Points on a hilly landscape, in no order, each with its height.
A ball rolls from a point to the lowest of its 2 nearest points, and stops where none of them is lower. Distance is the straight distance between rows; heights are no part of it.
(999): [135 169 149 152 105  90 166  67 138 149 125 115 164 175 145 124 138 154
 119 143 147 135 139]  h=3.18
(514): [121 116  97  84 137 107  99 234 125 129 105  90 110 113 147 136 139 130
 131 179 117 133 146]  h=3.77
(685): [123 108 177 144 116  54 162  46 199 141 169 194 101 135 139 120  95 166
 155 180  85 126 111]  h=2.24
(355): [117 143 125 118 119 103 149 156 106 120 127  94 186 165 140 127 138 117
 102 137 150 158 153]  h=5.02
(390): [142 137 183 139 104  59 103  17 192 136 123 137  92 118 136 145 126 152
 150 157  73 115 118]  h=2.90
(508): [105 147  70 175 144 171 142 161  75 108 104 138 139 120 148 123 181 114
 129  99 151 101 157]  h=3.08
(771): [121 156  77 172 164 182 144 126  75 109 118 154 146  80  98 137 153 109
 109  40 126 114 114]  h=0.05
(310): [105 149  66 176 152 176 160 144  74  97 115 151 151  97 124 126 164 100
 121  73 136 107 140]  h=1.83
(473): [130 121 175 141 106  49 127  18 196 145 151 181  83 118 138 131 107 171
 156 178  76 110 109]  h=2.58
(52): [133 119  98 102 125  93 104 184 129 181 111 100 111 136 176 125 165 178
 121 206 145 118 164]  h=3.00
(60): [145 118 148 149 101 151  82  98 142 149 157 144  57 140 156 115 136 181
 155 162 138 121 117]  h=4.57
(378): [163 178 164 154 101  86  92  46 154 129 132 127 102 140 147 144 153 147
 119 108  81 144 120]  h=3.49
(362): [124 121  82  83 147 131 107 229 101 119 102  90 127 103 127 137 129 113
 122 145 125 132 132]  h=4.09
(116): [116 158 146 142 111  90 172 108 119 126 131 109 192 177 143 124 139 128
 107 133 149 156 155]  h=4.12
(308): [146 116 123 130  99  98 137  64 154 189 158 155  92 145 151  97 105 201
 143 196 154 120 111]  h=0.89
(660): [157 169 171 150 113  60  79  46 163 113 116 121 109 124 135 153 154 121
 120  97  52 145 122]  h=3.26
(663): [116 175 121 175 133 152 148  92 107 100 104 136 151 116 118 140 157  85
 116  54 115 112 124]  h=5.73
(988): [143 107 146 132 108  57 164  57 174 161 183 205 100 136 154 107  88 181
 151 184 103 146 111]  h=1.86
(797): [134 144 199 126 111  66 115  70 171 109 110 112 153 119 107 139 126  84
 136 102  71 152 117]  h=3.68
(764): [102 143  93 128 137 149 179 152  84 100 115 127 188 119 107 128 138  76
 102  83 147 118 148]  h=4.72
(69): [147 134 127 132 120 142 109 137 136 142 130 108 122 154 154 120 139 148
 133 154 149 135 126]  h=4.42
(522): [130 123  90  89 144 133 113 210  88 106 125 100 151 108 118 138 118  96
 108 119 121 151 117]  h=4.55
(283): [137 153 135 133 147 139 128  90 117 116 102 137 158  65  70 148 133  66
 109  34  89 126  92]  h=6.14
(566): [117  80 149 125 137 157 134 140 173 133 120 105  92 152 119 111  92 137
 165 165 160  95 137]  h=3.96
(971): [122 116  79  70 165 166 155 178  82 122 109 123 164  80  68 135 104  96
  98  81 143 118 126]  h=6.98
(440): [140  98 127 133 118 138  92 162 153 129 179 167  69 139 171 119 139 174
 153 191 119 137 133]  h=1.84
(699): [141 121 128 140 125 173  88 140 123 141 115 114  89 140 151 121 137 152
 150 139 155 119 122]  h=3.86
(62): [154 127 125 119 112 110 120 139 143 149 149 117 127 156 164 116 135 165
 127 178 141 156 134]  h=4.84
(367): [135 132 131 118 158 177 126 101 124 131  97 139 142  60  64 140 113  89
 123  41 114 118  95]  h=6.24
(155): [130  99 130 138 140 193  76 152 105 132  99 119  68 115 140 123 122 152
 169 114 163 113 119]  h=3.34
(195): [120 143  84 126 136 122 113 190  98 150  95 100 137 138 171 131 184 144
 115 160 152 107 165]  h=4.37
(350): [103 126  71  76 154 146 179 178  59 114 114 129 183  88  74 139 118  82
  86  84 144 117 142]  h=7.24
(805): [123 126  91 111 145 145 116 196 106 141  82  89 126 131 141 131 147 131
 128 148 162 104 154]  h=3.91
(21): [121 122  83 131 164 195 112 169  82 133  73 120 121 101 114 133 136 135
 142  87 172  99 139]  h=3.37
(239): [140 118 155 152 113 169  82 104 132 139 125 124  65 136 147 122 129 157
 159 134 146 114 113]  h=4.28
(469): [130 102 170 131 116  98 149 102 190 129 163 143 119 153 140 113  97 150
 148 178 117 145 122]  h=3.94
(338): [136 173 107 174 114 133 131 121 104 130 132 128 141 164 166 123 187 142
 112 124 146 130 147]  h=4.86
(240): [130 109 100 103 138 135  88 206 124 147  99  98  96 126 157 127 146 155
 145 179 142 114 150]  h=3.44
(38): [106  70 143 121 141 135 149 160 182 122 143 123  91 157 125 113  88 143
 160 192 150 102 147]  h=3.42
(749): [132 135 180 154 104 131 100  47 160 144 112 116  80 135 133 134 123 152
 156 136 125  95 109]  h=3.52
(325): [136 140  82 132 151 167 101 182  89 124 106 112 129 120 140 133 155 123
 120 105 143 127 124]  h=3.56
(402): [132 125 130 119 138 167 129 142 131 128 101 100 137 140 122 125 115 112
 133 120 156 116 128]  h=5.05
(989): [130 143  71 128 170 172 151 146  68 113 134 147 170  72  77 139 132 100
  96  49 122 122 108]  h=1.49
(980): [127 104 135 145 109  83 152  64 169 164 198 233  74 135 151 111 101 193
 150 193 114 116 113]  h=1.54
(421): [129 123 134 105 119 111 135 161 131 123 135  93 163 159 136 125 116 123
 114 151 143 161 138]  h=5.59
(693): [122 110 159  96 120 124 142 143 142 106 132  98 170 138 101 126  91  80
 117 112 126 158 126]  h=5.94
(885): [121 122 113  97 145 161 151 165 117 120  99  99 157 127 100 127 105  90
 118 106 159 118 140]  h=5.68
(95): [172 163 125 149  95 110  97  93 130 162 162 139 104 158 165 118 160 177
 116 143 126 158 129]  h=5.03
(600): [ 85 130  91  92 129 113 172 193  68 104 110 103 192 130 103 136 129  76
  87 115 152 134 165]  h=7.71
(218): [122 164 118 152 141 141 152 103  99 103 116 138 169  98  93 141 143  69
 103  41 103 127 111]  h=5.98
(654): [130 127 111  98 148 139 154 131  76 115 144 138 191  75  61 139 109  68
  83  45 104 144  98]  h=5.95
(734): [108 121 158  93 117 121 157 128 122 111 119 103 193 134  86 128  97  59
  99  81 132 150 129]  h=6.01
(130): [ 99  66 128 130 150 120 146 167 173 134 158 157  72 158 144 116 108 178
 158 222 148  92 150]  h=2.67
(342): [130  98 103  65 157 163 141 178 108 112 129 125 153  75  71 133  80  85
 112  87 121 137 107]  h=6.72
(823): [167 162 124 135 104  87 116 121 119 145 165 132 144 165 165 114 157 166
 104 138 120 190 138]  h=5.66
(936): [135 154 152 133 124 137 131 108 131 113 114 109 163 132 113 135 127  85
 117  83 116 139 111]  h=4.39
(319): [119 116 121  87 131 122 139 155  72 104 147 117 194 107  80 136  96  65
  90  67 110 167 106]  h=5.60
(563): [139 122 184 144 116 118 103  98 183 100 148 146 103 122 131 135 119 109
 153 122  73 145 102]  h=2.66
(892): [ 99  73 137 144 134 129 139 127 165 146 175 187  61 154 147 110 112 196
 160 214 148  86 131]  h=2.13
(145): [140 161 167 154 105 119 117  50 154 146 111 113 114 151 137 137 137 144
 137 129 125 109 118]  h=3.14
(922): [152 177 130 166 107 127 112  93 120 139 136 126 122 164 159 127 171 150
 115 119 132 139 128]  h=5.35
(555): [144 130 177 137 103  87 133  54 186 144 143 135 115 146 138 124 106 156
 147 160 107 136 111]  h=3.51
(433): [124 114 111  81 135 128 126 189  90  98 142 103 171 114 102 135  97  79
 102 104 116 167 114]  h=5.07
(869): [128  86 114 119 128 131  89 186 144 143 158 154  60 131 172 118 143 181
 157 211 131 118 149]  h=2.28
(758): [134 131 181 117 116 112 123 103 159 109 119 113 159 119 102 133 108  73
 130  90  93 151 106]  h=3.97
(803): [140 149 199 130 108  43 121  44 179 126 115 117 145 131 124 142 124 121
 136 130  72 151 123]  h=3.45
(622): [130 158 132 176 131 181  96  97  94 129  94 125  92 122 136 139 153 131
 135  70 148 109 117]  h=5.01
(818): [102 138 128 111 125 134 178 129 100 105 113 117 197 131  92 129 119  63
  97  73 143 129 142]  h=5.53
(548): [133 141 156 166 114 173  79  87 105 142 102 119  65 132 144 132 141 155
 152 103 154 103 112]  h=4.63
(503): [111  81 165 122 131 100 160 147 185 109 174 146 124 158 137 121  89 138
 142 187 121 151 138]  h=4.45
(959): [123  99 149  98 125 126 137 164 158 108 142 101 144 146 123 122  91 108
 132 154 133 151 132]  h=5.47
(1021): [116 107 189 158 109 133 102  60 177 130 137 149  56 126 135 128 113 156
 173 156 112  89 106]  h=3.43
(25): [163 145 129 149  98 139  81 104 129 160 154 135  78 148 163 116 156 180
 132 152 140 137 124]  h=4.81
(639): [145 130 140 134 109 109 140  81 158 170 136 118 121 165 147 109 117 178
 136 180 158 124 122]  h=1.58
(540): [138 129 106 143 152 196  90 152  93 129  99 119 102 108 127 131 133 134
 143  86 153 120 113]  h=2.69
(974): [121 161  85 170 130 148 131 156  90 119 121 125 145 146 164 124 190 124
 114 118 148 119 153]  h=4.08
(948): [129 103 136 114 133 153 133 150 153 137 109  91 119 153 122 116 102 129
 146 157 163 110 139]  h=4.46
(1035): [149 140 187 145 112  73  81  70 183 101 130 137  99 109 128 145 136 105
 143 112  43 150 106]  h=3.04
(701): [132 121 127  96 148 167 140 134 122 120 113 125 160  87  77 133  99  76
 114  64 122 130 103]  h=6.43
(328): [113  80 162 114 134 132 144 161 178  97 156 132 123 143 123 124  87 108
 145 160 117 137 131]  h=5.00
(186): [131  94 102 104 124 107  89 186 142 174 133 125  76 127 175 116 150 188
 143 219 137 114 157]  h=2.68
(57): [109  85 127 145 123 110 148  98 161 161 195 223  66 144 152 104 109 203
 152 212 140  97 122]  h=1.81
(374): [ 83 134 103 100 119  89 150 192  65 102 125  95 199 149 119 140 134  92
  86 127 141 163 163]  h=7.93
(236): [121 112 108  94 156 186 148 156 120 132  77 108 137 112  87 125  99 101
 131  88 171  98 142]  h=6.13
(72): [ 83 127  59  74 146 115 178 207  46 109 106 118 180  89  81 145 127  79
  82 107 139 118 159]  h=7.46
(812): [109 139  45 136 169 158 172 173  49 102 136 151 176  70  89 134 147  98
  95  70 125 115 134]  h=2.56
(889): [109 144  53 132 158 146 153 194  52 102 125 131 171  94 114 137 157  92
  98  89 129 119 139]  h=3.38
(592): [131 161 115 163 141 175 122 114 102 119 102 125 130 121 122 138 148 105
 123  66 135 115 116]  h=5.38
(595): [140 145 158 138 109 114 142  86 155 145 126 104 145 166 136 123 122 144
 129 148 142 130 126]  h=2.43
(905): [127 113 189 154 116 129 102  80 187 112 141 150  76 122 135 138 120 126
 166 139  87 116 102]  h=3.05
(406): [147 107 143 133 114 120 112 142 168 119 192 172  92 147 166 120 128 163
 147 180 103 158 125]  h=1.27
(168): [147 140 119 114 113  80 126 156 117 143 150 113 161 160 167 120 146 160
 106 166 137 185 146]  h=5.28
(875): [106 131  66 122 168 188 156 163  77 123  82 135 151  89  95 132 139 115
 123  75 166  92 150]  h=4.02
(217): [148 151 181 136 103  55 123  28 180 143 125 126 124 137 137 136 123 151
 139 143  86 137 118]  h=3.17

For each start below, name the point where the ball stops.
(922) | (771)
(885) | (980)
(693) | (980)
(600) | (699)
(421) | (308)
(52) | (406)
(319) | (240)
(374) | (308)
(749) | (308)
(701) | (699)
(555) | (980)
(236) | (980)
(823) | (699)
